Each row is a point on a tangle of strands that fork and nearly touch. The rows are in no order.
(in the rows, 128 means zero)
Points whose rows are less than 149 apart are linked; no others are. Some points are linked to none.
Dila: [122 187 156 100 124 145 115 194 103 176 194 116 169 109 139 106 107 161
 127  96 163 160 111  97 130 166  91  78 122 143 175 114 159]
zub: [123  96 115 165  96  80 143  36 160 132  92 108 127 120 163 141 130 134
 152  78  82 149 141 134 174 142 160 135 136 107 102 130 127]
nasor: [162  85 143  86  96 154 143 105 116 172  54 158 117 138  54 143 134 145
  76 154 114 116 140 113 103 152 103 103 129 114 136 166 152]
dimur: [ 90  59 173 118 113 143 152  72 128 182 116 140 155 103 125 132 107  78
 105 117 138  85 144 159  85  97 148 128 175 117 149 151 120]
repu: [ 81 158 155 161 164 123 123 142 116 123  80  49 147 133 169 143 126 118
 171 114 122 173 106  88 108 133 117 161 143 114 134 105 129]
madin: [180  99 149 137  65 111 183 136 120  94  96 111 127 160 138 126  82 135
 169 162 159 128 139 108 111  70 121 134 105  95 131 103 135]
busil: [124 144  95  98 193 161  94 130  56 148  44 107 106 137 115 137 123 102
 102 121 106 140 115 130  79 135  99 138 157 186  95 189 106]
taze: [188 153 117 102  64 137 143 131 114 111  90 159  68 121 159 118 131 164
 151 160 100 112 113 158 119 135 171 100  94 123 138 113 102]
bobo: [144 160 128 109 146 116 139 169 111 153 170 166 134 109  91 122 125 131
  89 156 175 130 133 141  85 126 105 126 130 164 114 131 142]
rigu: [124 147 103 133 198 123 120 132  96  65  74 101 110 123 105 133 113  76
 128 157 119 143 146 130 108 128 126 173 121 143  46 192  91]
kani: [ 76 139 131 115 110 124 124 106  80 142 105 128 106 139 177 159 114  87
 148 124 124  65 115 155 102  87 127 133 174 135 161 115 167]
Debad: [ 66 136 159 112 155 117 118 135  86 112 101 135 126 153  77 150 116 123
  93 135 123 104 146  70 151 118  63 132 130  97 122 161 199]
dirun: [ 91 126 141 154 207  89 107 118 160 133 120 109 153 117 164 132  80 155
 135  79 124 180 135 127 122  72 142 168 119 147 107 156 143]
Pas: [174  75 123 154 120 113 135 110 186 170 136 127 163 140 137 136 112 152
  96  88 162 170 140 149 124 105 152 126 122 157 152 111  89]
pivu: [124 119 106 164 160 101 129  98 133  98  99  76 102 145 141 115 156 137
 203 115  90 197 122  95 151 130 112 184 156 155  67 136 130]
tade: [171 128  89 145 146 157 130 125 114  80 181 142  97 133  78  79 210 112
 153 156 107 145 112 118 123 168 115 170 157 168  83 129  97]
Bib: [140 107 181  99 134 129 150 172 165  66 172 138 112  90 162  84  73 124
 155 138 139 123 163 158 133  84 163 108  71 101 116 126  85]
ret: [116  59 123  93 123 182 126  96 140 106 105 121  82 133 105 108 147  89
 192 177 105 103 146 162 134 146 168 156 159 123 109 129 115]
dobu: [174 135 131 153  82 107 176 112 172  87 110 132 125 110  96 122 165 143
 143 139 127 198 141 104 158 186 147 154  95  98 125 118 142]
dut: [138 143 137 135 134 104 130 139 100 189  60 130 145 112 140 149  67 163
  88 105  95 139 127 117 113 130 103  59 104 136  86 163 119]
fuli: [ 76 154 176 100 143 153  98 166 116  91 193 130 140 120 136 114 106 115
 113 157 150  52 153 112 152 114 122  91  99  72 141 114 108]
potep: [155  96 145 108  84 151 173 123 131 105 103 142 121 121  57  99 160 125
 149 169 129 156 140  90 122 173 124 148 122  76 131 134 160]
kanuz: [129 118 132 105  87 165 144 103 102 130 158  87 162 136 125  93 188  90
 124 106 151 140  98 102 118 172 143 148 135  90 185  70 104]
Rur: [113 128 102  91 131 116 140  88  68 160 158 171 133 118 149  96 131 124
  97  78 100 101 129 123 117  99 109 105 147 146 110 135 176]
kad: [171 137  87 134 116 164  70 131 152 115  79 151  92 185  84 179 168 144
  91 156 120  97 125 131 154 165 110 112 121 137 162 132 127]
lumo: [ 73 136 168 174 165  67 138  66 175 146  80  98 141 103 189 156  91 161
 177  98 107 162 111 132 149  74 146 166 128 115 103 161 159]
giror: [162  95  95 104 156 177  95 132 131 123 104 138  90 134 135 126 107 119
 138 163 119  93 137 189 122 114 159 101 128 186 100 153  54]
Zakon: [ 76 151 184 152 137 154 111 199 138 166 126  71 167 133 108 156 116 122
 133 170 174 113 118 100 114 164  93  96 142  97 150 100  94]
fano: [153 194 126 172 158 127 114 173 175  77 127 133 105  88 108 137 141 157
 136 157 119 174 134 116 141 178 134 129  87 133  87 140  95]
Nima: [139 126 129  99  80 156 114 122 155 143  82 156 119 132 126 157 129 135
 104 131 114  85 140 142 143 151 162  94 110  82 192 106 143]
norut: [121 152 116  76  96 112 137 107  90 107 101 176  82 124 163 143 103 110
 130 134 122  84 132 177 106  83 165 151 126 124 175 116 198]
kog: [135 140 125 118  93 140 132 145 157  83 171 178 106 103  96 105 142 135
 137 186 120  90 140 130 156 156 160  96  85  70 104 116 125]
zuped: [153  76 108 145 117 123 104 126 185  99 115 123  83 186 136 160 123 141
 203 165 121 109 134 149 159  93 122 157 146 160 130 101 161]
gok: [130  90 147 144 171 117 113 144 184 134 123 119 178 137 150 143  64 151
 107  81 166 171 162 138 121  67 147 161 128 135 174 136 119]
Por: [ 91 157 155 121 117 138 111 137 142 124  67 119 142 120 166 173  98 117
 113 110 137 116 143 140 122 128 152 133 125  93 208 111 143]
pomo: [103 151 150 139 131 169  81 174 117 142  43  71 136 158 122 168 113 125
 142 160 129  99 121  91 124 154  92  86 131  92 151 108 109]
Toker: [106 161 133  91 165 129 132 138  92 105 199 169 143 111  68 102 157 107
  65 123 168 137 141 107 126 134 113 153 117 125 132 156 165]
Buv: [159 196  77 121 108 110 126  93  87  99  77 119 104 116 138 150 174 102
  90 123 122 144 123 151 116 178 168 148 124 135 117 136  85]
tati: [ 90 184 155 136 108 100 154 131 103 158 147 137 178  89 134 161 123  94
  62 123 149 101 125 134 118 156 134 102 117  88 148 119 118]
gogiz: [115 130 154 134 127 101 144 158 189 178 192 124 149 114 114 135 136 170
 141 105 176 205 130 140 149 169 123 154 142 148 172 119 190]
gek: [105 105 152 128  95  91 166 134 112 144 193 127 141 152  87 132 140 114
 163 162 185 142 118 126 111 122  95 190 181 130 146 111 204]
Zuv: [132 108 169 122 126 122 168 117 119  86 187  74 183  94 154  97 124  50
 123 111 179 150 132 130  90 119 146 173 119  99 144 115  80]
fab: [ 88 172 115 158 179 120 124 175 133 140 152  85 129 110 105 133 182 109
 131 153 128 162 111 121 125 196 107 145 141 149  69 119 118]
dava: [ 87 126 134 134 186 143 114 184 122 118 125  83 143 174  77 144 151 116
 122 132 150 173 118  84 135 140  78 186 167 145 148 128 162]
liko: [122 106 128 161 128 116  98 163 184 108 134 121 131 177  71 150 139 166
 146 118 117 159 134  72 184 152  66 131 136 118 137 120 185]
topo: [124 112  68 175 139 108  73 112 155  99 143 134 114 187 105 156 144 131
 127 131 109  90 136 119 186 122 107 107 139 144  73 125 120]
gezo: [119 153 133  88 143 178 107 178 133  77 158 184  68 112  98  97 142 133
 155 195 120  78 139 151 134 132 144 119 110 122 122 128 137]
kag: [194 140 113 150  80 130 154 111 164  85 166 161  94 104 131  90 174 181
 175 133  97 166 112 125 161 163 163 135 104 124 129 100 118]
gon: [138 106 149 128 156 140 151 110 140 203  99  93  95  97 170 102 126 172
 197 134 119 172 121 143 107 108 114 123 150 191  83 131 113]
kapop: [139  83 126 132 108 143 130 103 176 163 138 145 170 133  87 136 152 124
  49 110 158 123 141 145 139 158 163 112 127 107 160 119  87]
Bikeb: [ 48 168 139 187 135  63 139 113 148 132  98 107 118 102 141 184 134 107
 152 140 108 137 119 145 135 159 135 158 148 115  86 140 182]
vibo: [146 147  75 175 125  81 118 111 135 147  60 105 101 172 128 207 163 123
  92 150 136 149  97 174 123 159 136 164 144 177 114 131 119]
bul: [ 79 148 145 181 128 124  93 141 123 111  87  74 141 150 150 176  90  90
 148 155 128  74 118 115 134 115 116  92 129  91 103 128  84]
noput: [173 178  98 145 111 152 108 149  97  92 163 190 106 119 104 101 159 169
 124 125  83  98 108 106 151 156 105  82 107 135 121 127 135]
sil: [145 216 146 163 136 102 128 182 173 103 191 147 109  85 143 122 129 190
 171 150 143 170 119 115 166 142 111 108  83 146 103 114 142]
rer: [160 134 137 128 110 147 123 138 133 193  81 133 139 109 163 129  98 189
 120  94  90 140 131 110 142 148 120  39 103 133 137 125  97]
Sis: [142 145  85 120 135 144 109  90 146 127  85 126 114 120 143 143 173 124
  92  79 114 162 133 153 137 172 170 153 140 140 160 127 111]
leli: [157 114 112 113  33 113 156 118  94 145 116 152 116 154  99 121 137 147
 166 186 106  91 104  95 130 126 118 118 110  72 136  87 170]
gop: [128 169 137 134 121  94 132 175 169 140 222 158 122 112 135 126 125 190
 167 136 173 157 139 140 160 139 119 130 131 155 144 107 190]
doga: [ 80 149 120 158 111 107 126 101 153 133 105 124 109 102 128 169 147  98
 141 159 114  92 135 168 148 183 156 113 134 109  86 128 140]
Pog: [ 66 197 144 142 151 116 103 128 108 119  38  86 146 117 168 168 111 109
 123 104 101 144 111 109 119 153 144 136 117  83 158 138 147]
Vege: [111 129  84 129 155 153  83  90 160 108  83 123 124 127 151 174 129  85
  95 108 131 115 139 191 143 153 194 144 122 136 166 143  83]
Vido: [126 132 118 137 170 117 114 106 131 110  66 125 107 104 107 119 109 151
 144  94  69 176 145 111 131 156 126 130 124 140  70 200 129]
dag: [139  40 149 103 105 147 143  81 168 153  99 137 121 119 141 125  92 120
 142 118 120 105 153 181 108  94 178 120 142 131 145 127 114]
kenuf: [125  92  93 157 130  89 123  94 116 111 189 142 152 182 108 135 143  92
 100 128 158  88 127 137 135  67 121 161 160 146 101 114 129]
Turo: [121 171 119 130 107 111 144 144 108 178 149 132 108 126 175 135 144 160
 156 137 134 114 113 134 118 136 106 100 142 156 121  81 166]
Toges: [130 132 137  80 145 166 107 159 156  81 114 195  61 104 135 113  89 150
 153 144 104 105 155 181 132 102 163 104 106 149 142 149 148]
Muk: [114  97 116 150 171 127  70 115 154 139  35 106 147 158 121 183  54 128
  95 116 119 114 134 143 122 115 134 110 111 123 126 186 106]
Ged: [ 99  85 130  98 163 173 115  97 164  72 110 130 111 103 120 104 121  89
 145 109 109 130 174 137 152 129 176 149 131 103 130 148 117]
Nos: [112 102  76 170 147  95 108  91 132  98 127 136 119 177 100 176 134  78
 115 165 139  81 133 161 154  99 126 156 150 155  70 145 122]
Nodo: [ 71 130 149  93 156 156 106 114  81 168 166 133 146 100 162 116 114  95
  88 115 130  39 136 155 102  98 135  86 143 128 130 129  92]
dasam: [ 85 139 153 165 126  51 168 135 131 129 130 120 155 122 107 156 105 124
 109 111 128 161 129 108 145 134 109 140 131 110 103 140 182]
Kuf: [ 92 174 133 135 149 115 115 147 134 132 150 109  96 114 209 121 117 159
 184 116 114 126 123 139 149 100 125 109 127 155 110  94 139]
mufo: [139  71 145 150 128 111 101 136 202 121  88 109 127 184 105 177  93 151
 163 124 120 132 153 106 155  96  83 155 143 126 139 126 170]
vakor: [175  92 100 139  93 122 133 117 179  83 169 168  76 153 134 108 148 162
 184 149 116 129 128 156 150  95 162 154 127 144 134  88 139]
gute: [ 57 121 152  97  97 128 118 134 119 176 181 175 113 122 134 136 125 131
 134 169 137  20 126 175 124 107 149 115 164  92 170 113 170]
betik: [197 114  84 118  61 131 137  95  89 125 145 140 141 154 148  99 139 131
 105 122 111  94  99 120 123 112 155  98 100  89 137  97  67]
bomu: [ 81 130 122 162 196 114  98 176 177 119 133  90 142 151  95 132 152 166
 139  96 101 205 105  74 154 172 107 161 138 140 121 138 174]
Galor: [129 130 135 115  99 115 154 102 132 100 191 146 158  80 108  83 146 102
 131 130 102 119 142 104 161 178 148  97  82  62  92 125 119]
gefo: [156 116 133 115 122 186  97 133 116 155  51 122 113 168  60 153 163 140
  72 183 134  98 131 101 125 168  96  97 123 119 141 148  93]
sufo: [107 128 119 170 131 101 140 146 135 154  65  85 143 164  84 204 155 101
  52 145 154 145  98 139 111 158 119 162 149 131 146 132 117]
leta: [154 113 131 132 104 117 159 103  74 198 148  74 178 127 158 106 139 124
 103  69 134 167  84 108  93 145 101  89 139 153 117 111  79]
roged: [184 181  99 146 136 100 147 145  90 120 143 187  94 105 111 121 142 164
 105 134 122 157 114 141  97 115  98 123 115 197  84 151 146]
soluk: [138 116 155 119 125 111 195 127 121  84  95 131 121  96  80 113 111  94
 141 161 151 172 165 116  97 130 123 167 114 100  76 160 154]
Lata: [129 118  94 112 158 154  77 100 128  98  62 127 111 143 157 158  83 119
 112  93 110 108 143 153 138 104 151 115 110 136 154 160 108]
kised: [ 90 168 155 122 117 128 104 166 119 124 179 144 175 130 112 134 106 141
 112 131 130  84 144  75 190 152  98  57  94  73 142 118 148]
didev: [149  93 156 106 122 138 154 141 139 185  68 129 136 120  97 133 105 157
 110 109 125 177 139 110  99 137  93 119 135 145 148 145 161]
suk: [177  99 140 126  67 127 169 143 113  90 169 109 157 155 104  92 113 108
 146 166 186 112 119 104 112  94 132 145  84  67 141 110 112]
bikal: [163 151  87 102 125 136 104 126  74 114 209 173 111 107 135  72 156 133
 107 128  97  67 103 126 118 117 118  79 100 130  94 123  89]
nemed: [143  86 158 139  87 103 174 106  92 184 124 103 178 134 152 126  83 127
 128  94 136 140 114 107  99  93 100  92 139 132 127 114 120]
dasit: [101 134 137 132 135 100 112 149 202 161 121 124 143 140 123 175 139 166
 106  80 131 161 139 129 156 166 112 165 145 122 201 112 199]
ter: [116 108 158 120 124 165 108 135 127 162 101 105 186 134 140 125  89 143
  94  77 120 126 134  83 145 130 106  63 116  90 174 122 106]
Luvi: [120 131 128 141 121 130 110 119 110  45  78  92 106 151 165 152  77  86
 155 148 122  73 141 136 141  97 145 109 101  81 102 133  78]
nira: [ 75 140 141 130 100 114 141 134 135 168 156 145 104  97 138 149 137  99
 147 190 139  42 124 195 105 139 165 103 151 121 102 110 133]
zam: [114 145 106 131 157 123  86 143  85 171  42 105 119 165 124 167 106 143
  92 109  99 120 101 115 107 130  74  92 142 159 109 157 142]
sape: [127  80 174 120  73 104 164 116  96 161 149 146 169 136 134 121  53 124
 135 143 149  72 134 115 108  60 110  91 130  95 138 124 141]
siro: [122  95  79 149 171 152  78  93 132 121  92  74 110 158 142 112 166 123
 180  89  74 149 127 114 160 165 123 150 178 169  88 147  89]
zafa: [117 108 174 143 153  89 159 128 168  83 173  99 132  83 175 114  83 105
 170 143 152 142 154 164 119  75 152 153 106 129  80 123  85]
kegid: [150 154 138 103  93 107 177 124  78 140 154 166 191 113 135 102  84 126
 100  95  95 149 146  88 153 122 113  72  74  96 152 150 169]
Raz: [109 107 129 133 106 110 153  64 132 122 129 119 153  87 133 101 141 109
 132  83  77 138 150 117 166 181 154 104 127  86  79 134 104]
bopa: [170 170  65 101 108 113 127  91  69 114 113 179  94 119 118 127 159 113
  75 139 115  96 116 162  94 129 156 129 120 141  99 148 116]
nub: [169 136 105 143 172 164 107 177 151 154 110 133 110 136 118 133 156 169
 131 123 128 182 116 128 113 136 103 147 147 211 152 128 126]
Kiza: [109 151 150  93 136 159 102 170 143 121 103 142  58 119 189 119 102 170
 193 128 101 114 133 155 145 107 138  98 121 154 156 105 153]
mepaf: [127 154 121 132 204 124 130 152  86 130  55  94 117 128 136 149 107  95
 132 159 135 171 123 142  64 105 121 187 138 183  83 161 117]
tet: [141 106 120 125 115 108 182  92 142 172 150 148 101 100 107 100 183 149
 146 107 118 192 122 137 119 171 126 164 159 172 104 130 186]
Vebu: [110  79 128 183 125  88 127  47 179 171  86  92 122 134 195 167 113 141
 166  86 101 134 117 162 147  93 145 151 160 148 116 146 127]
radu: [123 126 114 111 147 159 103 158 139 117 133 165  95 156  71 143 158 122
 139 214 150  82 146 133 136 127 117 149 140 149 118 132 161]
muv: [123 101 134 116 155 166 110 174 160 109 145 112 125 149 143 128 114 113
 147 153 160 115 144 152 133 101 153 146 139 145 156  95  92]
pav: [121 115 125 134 104  58 199  96  87 136 156 146 149 123  89 126 126 102
  89 119 129 151 120 124 114 118 112 143 129 129  72 150 165]
foliz: [131 134 100 173 101  78 126 113 112 113 137 110 142 185 158 166 136 111
 133 114 149 114 114 125 132  84 106 154 157 139 137  85 147]
Romug: [175 169  97 154 109 143  96 163 137  72 111 149 115 167 109 141 145 157
 112 133 128 123 131  88 162 136 107 108 107 120 153 103 128]
mos: [103 125 199  78 106 148 149 185 115  85 153 120 121 106 158  91  81 103
 153 162 144  72 140 150 115  98 150  94  82  58 142 103  95]
zageb: [ 67 136 159 106 150 156 128 129  96 172 167 102 157  88 185 116 131  76
 115  89 144  94 120 159  86 122 143 129 177 137 173 110 101]
Torut: [123 143 160 142 192  97 141 122 138 174 109  73 175 120 183 112 105 189
 127  76 139 220  83 102 102  80 121 145 111 149 123 147 115]
vunet: [203 126 136 111  51 131 172 153 118  82 104 165  90 135 122  99 104 164
 176 177 117 123 122 108 123 110 141 113  77  83 140 112 139]
Fazo: [ 97 141 142 144 163 108 114 177 163  99 178 147 131 109 108 133  78 128
 138 168 153 107 169 138 139 101 122 108 110 127  66 139 129]
bofe: [115 122  92 137 180 140  92  96 149 166  80 114  94 110 149 109 152 162
 150  72  60 165 124 133 142 178 123 131 163 182  96 185 142]
Fomi: [174 124 108  87  95 133 137 103  61  70 143 103 104 125 155  67 154  95
 140 149 101  92 108 123  99 117 146 138 106  86 105 116  53]
Gudo: [172  95 101  92  64 127 162 102  98 172 187 184 140 114 131  60 114 164
 147 104  93 127 102 119 125 105 142  99 105 116 151 118 163]
Beb: [ 99  83 146 134 130 119 118 146 154 143 167 140 139 174  65 157 138 125
 134 183 172 101 149 131 140 115  95 171 177 128 143 123 175]
rike: [170 105 100 109 169 193 109 127 109  44 187 137 113 139 110  68 186  93
 135 141 126 122 127 119 129 120 142 179 130 143 129 127  68]
zude: [117 131 192 108  92 137 167 125 131 108 183 102 202  96 135 107 106  85
 114  96 182 149 140 116 136 150 161 141 103  61 201 123 128]
lif: [ 86 114 111 144 135 134 119  98  85 174 110  98 121 148 151 147 149  83
 132 132 116  77 109 152 107 129 108 114 182 156  99 126 116]
zazol: [124 173  78 136 198 131  91 144 149 136 108 163 105 108 109 156 140 126
  71 124 121 145 135 168 122 157 145 131 122 180  99 172 124]
navat: [135  93  81 123 161 148 106 106 113 122 135 134 108 149 126 144 137  70
 132 185 138  70 126 191 130 111 161 156 145 181  71 149  78]
laben: [114 159 138 103  94 154 115 173 115 177 190 155 143 125 118 101 137 176
 141 131 125  94 118  94 156 172  94  47 118 110 159  98 168]
Ruz: [166 158 113 109  70 127 136 122  88 178  97 149  89 118 184 122 123 175
 148 132  81  92 107 141 125 137 130  53 115 144 122 107 130]
nepek: [204 108  95 132 121 155 110 146 155  96 159 164 105 134 125 105 131 144
 109 150 129 105 125 170 119 110 170 105 103 157 116 125  43]
taz: [132 140 126 136 133 125  81 184 152 166 129 113 138 180 154 168 106 184
 138 114 152 126 123 120 135 106  85 114 151 154 185  80 151]
Kep: [175 140 147 134 150 121 147 120  99 169 114  57 157 102 182  96 121 154
 127  83 128 210  96 100  89 131 109 120 108 154 110 131  46]
fifu: [202 109 131 112 121 156 151 123 105 104 110 140 112 134 152  86 109 163
 151  96 125 174 127 104  98  76 112 137 128 173 152 130 119]
dobit: [146 133  75 138 135 135 115 116  89 143 154 121 113 162 112 117 193 114
 119 145 124 112 104 125 116 143 104 130 162 170  80 111 109]
vorus: [128 119 129  81 138 137 112 127  82 152 235 145 153 105 145  81 127 109
  84 129 149  62 116 140  99  93 128  91 111 127 121 115  80]
Soz: [105 132 172 164 126  91 163 133 100 122 178  50 172 102 166 125 125  59
 162 138 162 137 100 122  81 123 101 151 148 125  98 107  80]
Lom: [ 74 167 112 107 176 130 104 120  69 114 128 123 121 107 143 113 132  99
 125  91  94 114 135 102 124 127  94 114 144 133  81 147 144]
gefeb: [102 178 131 152 196 106 125 119 133 104  96  60 113 126 191 125 144 149
 201 135 122 197  96 108 130  96 126 195 129 145  96 120 123]
viv: [118  87 168 141  48 120 184  92 120 170 105 122 153 122 119 152 141  82
 123 154 149  97 106 139  79 125 149 144 167  90 176 111 125]
Vutin: [151  92 138 106 100 194  94 114 136 128  78 120 143 163 129 131 117 130
  94 113 122  88 139 107 148 124 134  79 113  86 183 114  82]
riva: [ 83 109 129 144 149 142 119 128 181 209 146 122 164 108 107 138 159 132
  66  84 137 134 135 161 139 189 143 102 153 136 147 128 117]
bisi: [161  94 138  92 118 179 120 119 118 105 194 142 155 128 101  56 139 129
 112 100 138 134 125  83 135 119 124 112 104 104 164 132 109]
tuva: [215 128 144 125  98 131 166 155 109  81 142 104 166 120 142  95  93 114
 112 125 160 136 135  99 112 110 119 103  52  83 124 142  69]
tusi: [177 156 116 146 135 123 134 148 133  46  92 116 127 135 156 137  95 108
 100 124 154 128 155 126 123  89 150 141  73  96 119 137  76]
burar: [181 112 122 120  95  99 172  97 137 147 152 191 159 105 146 108  93 163
 107  78 100 159 147 121 154 102 148  93  85 125 147 142 156]
Ferub: [ 95 110 143 129 162 157 117 142 120 149 109 102 155 176  73 167 166 100
  56 151 177 124 121 111 125 136  98 174 151 133 170 128 118]
gamu: [128 103 103  63 104 145 117 121 116 111 145 211  69 131 133  88 113 140
 136 129  97  73 124 179 116  71 175 130 112 117 164 131 162]
Tid: [131 116 122 135  47 124 140  94  82 154 141 125 157 164 131 133 150 117
 114 154 125  57  94 103 138 118 134 104 117  58 163  81 118]
pimu: [135  98 122 145 178 133 102 132 177 118  43 105 137 134  86 153 104 147
  95 102 103 179 144 111 128 153 142 139 109 116 116 190 117]
Pek: [100 133  94 128 185 141 109 152 163 209 121 145 120 110 111 142 170 140
  64  98 120 151 124 170 120 181 128 135 163 191 131 154 155]
rivu: [136 133  87 143 135 133  65 137 164  97 167 174 135 161 129 137 128 160
  95  95 115  83 141 116 188 107 124  78 114 129 139 115 122]
sifak: [145 110 136 116  81 102 160 142 172 112 212 171 114 121 114  94 118 167
 191 149 154 146 136 138 144 113 149 152 122 125 143 106 193]
Mul: [187 178 100 170 168 123 128 158 102  98 117 148 115 135 111 123 141 172
  90  92 116 195 106 106 112 120  88 146 119 193 122 158 119]
Nur: [167  38 133 102 110 173 156 100 146 122 119 117 121 127  97  88 133 103
 153 165 143 128 151 146  97 116 168 153 140 123 116 129  81]
parig: [126 181 127 105 142 121 131 146 161  72 140 181 120  93 137 129 125 151
 114  91 135 179 163 122 154 129 154 167 103 114 195 120 194]
Mal: [144 160 136 118 154 166  93 210 125 155 155 145 137 140 104 116 118 184
 129 118 146 152 124  90 121 132  69  97 139 175 174 123 149]
vut: [109 164 101  85 130 119 131  83  63 115  63 168 101 123  99 159 135  91
  62 127 117 106 135 142 109 137 124 141 126 119 127 170 175]
Kife: [136 145  86 158 149  91  95 128 150  90 154 118 119 178 176 150 133 148
 140  82 140 153 128 124 161  73 118 180 148 169 160  88 157]
Rezat: [ 73 136 179 171  65  85 170 127 120 193 114 129 169 108 136 187 124  91
  93 134 145  92 101 125 104 141 126 104 174  98 165 139 121]
dat: [ 73 110 139  94 118 172  99 137 143 175 196 155 116 119 116 100 153 149
 144 148 121  56 135 133 158 151 131  81 143 107 140 103 153]
Nuf: [ 84 104 140 110 172 128 127  95 104 141 169 168 139 128  68 130 144 103
  43 153 162  96 159 136 128 106 122 154 129 136 109 171 138]
fodig: [104  85 166 158  88 119 155 110 156  95 135  83 169 139 129 129 124 100
 174 113 151 151 134  90 150 129 130 151 144  76 157  93 136]
gurat: [ 85 129 171 120 130 177 125 156 104 143 164  60 166 142 119 118 167  89
 155 144 175 129 109  92 115 163 100 139 162 113 174  82 109]
tav: [180 155 125 154 120  90 162  88 163 116 142 155 135  96 170 117 117 193
 139  91 109 199 118 117 184  97 127 127  86 142 121 142 133]
muvu: [151 174  86 164 189 163  66 170 169  78  94 128 114 130  99 147 148 133
 111 136 116 158 134 124 147 168 149 148 108 153 118 158  78]
susok: [ 86 121 169 158 127 103 174 146 136 159 160  99 150 108 122 148 127  86
 161 163 178 137 122 151  88 122 126 170 182 149 126 116 128]
nel: [135 103  96 109  92  90 167  70  85 143 197 172 138 108 112  77 146 112
 126 115 114 115 117 126 118 111 137 138 127 113  85 126 160]
sobu: [ 81 144 130  93 201 170 116 151  91 135 121 138 105  98  90  94 150 119
 133 116  99 156 139  98 112 152  88 136 159 164  96 166 168]
Noz: [131 182 166  96 107 139 136 161 104 109 209 102 185 108 129  94 124 106
 116  97 171 173 120  94 151 172 123 127  93  91 188 119 165]
sug: [139 104 147 126 116 111 160  99 145 177  77 125 101 114 141 130 125 172
 169 108 103 180 126 118 129 128  99 141 148 156 113 136 185]
nugu: [136 127 122 104 127 129 143 107  82  56 123  81  89 134 187 102 148  71
 180 146 113 117 121 157 109 106 164 175 138 130 103  94  69]
Satu: [177  86 120 111 118 134 178  99 146 131 150 156 107  93  98  89 157 120
 144 147 138 169 143 156  86 135 165 171 139 154 101 136 122]

Follow the links from the first point to the second, and from the first to the third. Name the last point that the two ways share.
tuva, Torut, nel: gezo
Ged, Nodo, navat: Romug
sifak, Por, Mal: gezo
suk, bopa, Mal: Ruz
rike, Noz, tusi: Toges

A fork is a point with three links, a tip a point with one. Leave the first point through the second and follow the links. Name the first fork or tip that comes.
gurat, Zakon: vunet
sil, fano: dirun
repu, gefeb: vut
vut, bopa: rer
Dila, Noz: gezo
